Each scene shows the same named points in several views. A view is turned or mirrored, shifted and resized as a whole, has a little noise and may leave points out.

Scene 1
View 1
zoruv: [-23   2   9   5  10  -4  15  -3  19 -13 -37 -15  18 -26  21  -6  -1  -1
  -2  -1]
Sezop: [ -2  -5  21 -10 -10   0   2   8  -4   6   3   7  11 -12   0  15  -8  -8
  22  14]
zom: [-17  -2  22  -7  -9  -9  12  19   7   4  -9 -13  21 -20   7   4  -8  -5
   2   7]
Bog: [  4  -3  24   2  13  -4   8   8   7 -14   8  -5   3 -17  -2  18 -18 -27
  28  21]
rar: [-18  16  29  22   1   3  18   3  23  -5 -13 -11  44 -59  32 -14 -25   0
   5   1]
fura: [-27  -8 -35   0  28   6  -4 -29  14 -23 -71   4 -15   2  19   2  41  10
  -2   2]
gizu: [  3  -3  16 -14  -6   4   3  -4  -9   7  -3  20   1  -4  -3  20  -5  -7
  29   7]
zogu: [  4  11  26  16  17   3  12 -10  15 -18  -7   2  12 -36  14   7 -26 -21
  29   7]
luf: [-13 -10  18  -2   1  -7   2  22   7  -7   0 -18  12 -17   3  12  -2 -14
   9  25]
Zifak: [-10  -1  33 -17 -32  -3   7  25 -11  26  14   5  28 -18  -2  11 -15   0
  12   9]
gedu: [-25   6  10  -4  -8  -3  14  -2   7   6 -36   1  24 -22  18  -8   0  12
  -4 -11]
fipe: [ -8   0  28  -6 -18   0   7  18  -2  11   8   0  26 -25   4   8 -14  -4
  14  11]
Zit: [ -1   1  17 -20 -12   1   8  -9 -12  14 -10  26   5  -1  -1  14  -8  -2
  24  -5]
meral: [ -4  -6  33 -20 -28  -6   4  25 -12  21  18   6  21 -10  -7  18 -14  -7
  17  12]
malor: [ 13  -1  -3  -3  15  16  -7 -30  -8  -7 -13  37 -17   0   1  23   3 -10
  45  10]
Lapuv: [  2  11  41  -1   1  -8  24   1   7  -4   0  -1  18 -27   5   5 -38 -21
  25  -5]
sadot: [  3   3  31 -18 -14  -5  14   1 -10  11   2  17   8  -7  -5  16 -25 -11
  28  -5]
saran: [ 14   5  52 -28  -3 -23  34   2  -9  -2   8   3  -5   4 -19  21 -48 -37
  36 -13]
ralu: [  2  -4  22 -15  14 -17  16   1   4 -17 -11  -8 -11   3 -10  19 -17 -30
  24   6]
tibab: [  0  -4   8   9  25   2   1  -5  14 -23 -12  -5  -5 -18   8  13  -4 -21
  23  20]
View 2
luf: [-19  11 -11   7  18   5 -24  -3   9  14   6  -1  13  -9 -34   3   2  10
   8   1]
zom: [ -5  -1  -9   6  35  15 -24   2  15  18   4   2  29   4 -31   4   1  -5
   8 -17]
saran: [-30  -6   9 -11   4 -43  10 -17 -18 -28 -11   2   8  59 -16 -30   3 -19
  -4  16]
meral: [-10 -15 -27  21  17  11 -23  -8  -5  -3 -16   7  19  22  -5   4  -1 -26
  -4   5]
gizu: [-21  -5 -25   7  -3  -9 -11 -22  27   0  10   8  24  35  -8  28  -9  10
 -10   4]
rar: [  6  -2  31 -23  47  23 -32  18  54  25  22   3  48  24 -38  -4 -10   5
   8 -25]
tibab: [-32  22   2  -9   0 -15 -16 -10  35  11  24  -2  12   4 -36  13  -6  36
   4  12]
ralu: [-34  15  -3  -7   2 -35   5 -18  -2  -3   9  -4   7  20 -33  -5   3  15
   2   7]
Zifak: [ -1 -19 -24  18  26  20 -27  -4   2   1 -14   9  28  25  -8   6  -2 -26
  -3  -6]
Lapuv: [-15  -1  16 -14  21 -14 -11  -1  12  -4   3   0  23  37 -28 -19  -2  -7
   2   0]
sadot: [-16 -12 -11   2   6 -13  -7 -16   9 -10  -2   7  24  48 -10   4  -6 -12
  -9   4]
gedu: [  0  -3 -16  -8  40   0   0  -9  32  24  21  -1  48  26 -27  29  -3  11
   3 -46]
Bog: [-29  11   7  -3   0 -10 -24  -5  18  -1   7   2   8  11 -30  -8  -6  12
   2  23]
Sezop: [-18  -4 -18   8   6   0 -18 -12  15   3   2   5  19  21 -16  13  -5   0
  -4   4]
malor: [-36   5 -23   0 -31 -25  -8 -33  45  -3  25  10  16  40  -6  43 -16  36
 -17  22]
fipe: [ -6 -11 -10   8  24  16 -29   0  16   6  -3   7  28  19 -15   5  -5 -12
   0  -2]
Zit: [-17 -10 -27   7   3 -14  -2 -23  18  -3   7   8  29  46  -6  26  -6   0
 -13  -6]
zogu: [-21   6  26 -23   9  -8 -22   0  44   5  22   4  25  32 -31  -5 -11  18
   0   9]
fura: [-27  32 -41  -9  11 -30  19 -35  54  38  57 -13  34  -5 -40  72  -4  71
   2 -40]
View 3
meral: [ 10 -13  23  -3  -7 -11  -7  -4  20   5 -11 -17  -1 -18   6 -10   1  -9
  -1   2]
zom: [  9 -11  10  19   5 -18 -11 -14   6  -5 -11   7  -4 -13   1   3 -13  -5
   0 -14]
Bog: [-10 -10  14   8  -6   5   0  -1   9  -8   7   9 -15  -7 -10   0 -24  -6
  14   5]
gizu: [  3 -17  16  10  -5  10 -11   7   6  17  -1   1  -3  -7  -4 -24  -9  -6
   9   0]
malor: [ -8 -20  10  20  -7  33 -16  23  -3  28   7  15  -5   3 -12 -36 -23   0
  16   4]
saran: [  8  -7  21  -9 -12  15  24 -13  10   0   6   3  -7 -11  -6  -7  19 -30
  38   4]
Lapuv: [  4 -10   8   7   1   6  11 -18  11  -4   4  10  -5 -20  -4   6  -4 -16
  17  -7]
Zit: [ 11 -19  14  14  -2  10 -10   2   6  23  -5   2   3 -10  -1 -27   1  -9
  10  -6]
zoruv: [  7 -13  -6  39  16  -9 -13 -15  -6  -2  -5  30  -4 -10  -5   2 -23  -2
   3 -27]
Sezop: [  3 -14  16  10  -4  -1 -11   0  10   6  -4   0  -4 -10  -2 -13 -12  -5
   3  -1]
fipe: [  6 -15  13  10   1  -8  -8  -9  18   3  -7  -5   0 -24   2  -1 -11  -4
  -6  -7]
luf: [ -3  -9  15  14  -1 -18 -14  -5   8 -10  -5   6 -14  -4  -4   2 -23  -2
   2  -2]
rar: [  2 -17 -14  30  19   0   0 -26  14  -6   2  21   2 -41   0  22 -29   4
 -13 -25]
sadot: [  9 -15  15   3  -4  11   1  -5  11  13  -1  -2   1 -17   0 -14   4 -14
  12  -3]
tibab: [-12 -11   7  23   0   6 -11   3  -2  -4   6  24 -17   0 -13  -4 -35  -1
  14  -2]
Zifak: [ 13 -15  18   0  -2 -13  -9  -9  22   6 -13 -15   3 -25   7  -6   1  -7
  -9  -5]
zogu: [ -9 -14  -3  18   4  20   5  -7   9  -1  12  22  -8 -21 -11   5 -29  -4
  11  -6]
View 4
zom: [ -6   9 -27   0   5  -5   4  -3 -23  -1   7  13 -11   8  11 -15   3  -4
 -15   0]
meral: [-24  13 -15  -1  10 -22  -6  -3 -22 -10 -11  13  -3 -19  16  -6   0  15
 -12  14]
zogu: [ 10  13 -25  -6 -17  14   7   8 -36 -17  11  38  -1  16   5 -13  16   3
  18  17]
gizu: [ -4  17 -13 -10  -4  -7  -5   6 -14 -13   1  15  -8 -17   2  -2  -8   7
  18  20]
Lapuv: [-12  25 -18  -1 -16  -2   1  14 -37 -15   3  22   0  11  10 -10  19   5
  -6  11]
fipe: [-13   7 -24   2   5 -10   0  -8 -23  -6  -8  24  -3  -2  16 -13   6   9
  -5   9]
saran: [-25  47   0 -13 -30  -7  -9  39 -46 -28   5  10   7  -5   1   4  15  14
  -5  24]
malor: [ 14  15 -10 -21 -14   7  -5  12  -7 -19  12  21 -11 -22 -11   3 -17   5
  50  30]
Sezop: [ -6  11 -18  -6   2  -8   0   0 -21 -13   1  17  -7 -11   7  -7  -4   8
   6  15]
fura: [ 40   3 -30 -19  -8  20   8   3  13  14  45  -2 -38   9 -20 -12 -32 -36
  38  -4]
gedu: [  0  12 -33   1  -7   0  -1  -4   2  18   5  13 -17  19   8 -18   1 -16
   8 -12]
Bog: [  3  12 -16  -9  -2   4   7   8 -43 -27  16  25  -4  -4   5  -7   4   8
   1  23]
zoruv: [ 14   8 -35  -1  -6  10   9   1 -14   7  20  18 -16  26   3 -21   3 -19
   4  -7]
luf: [  2   2 -24  -4  11  -2  10  -4 -32 -15  18  16 -13  -2   7 -14  -3  -1
 -14  11]
Zifak: [-24  12 -22   4   9 -21  -5 -10 -17  -4 -17  17  -2 -11  20 -10   5  12
 -11   7]
rar: [  6   2 -43  11  -9  11  11 -11 -27   4  -2  44  -4  37  19 -27  28  -5
   3  -6]
ralu: [  0  26 -10 -14 -13   3   2  24 -37 -21  25   6  -8  -2  -5  -1  -2  -2
  -3  17]
Zit: [ -9  21 -15  -7 -10 -10 -10   8  -6  -2  -5  10  -8 -14   2  -3  -6   4
  20  12]

In a view up to two points have been moved. Name them for each view, in the order of its rows, or write none.
view 1 => Lapuv
view 2 => zom, gizu
view 3 => none
view 4 => saran
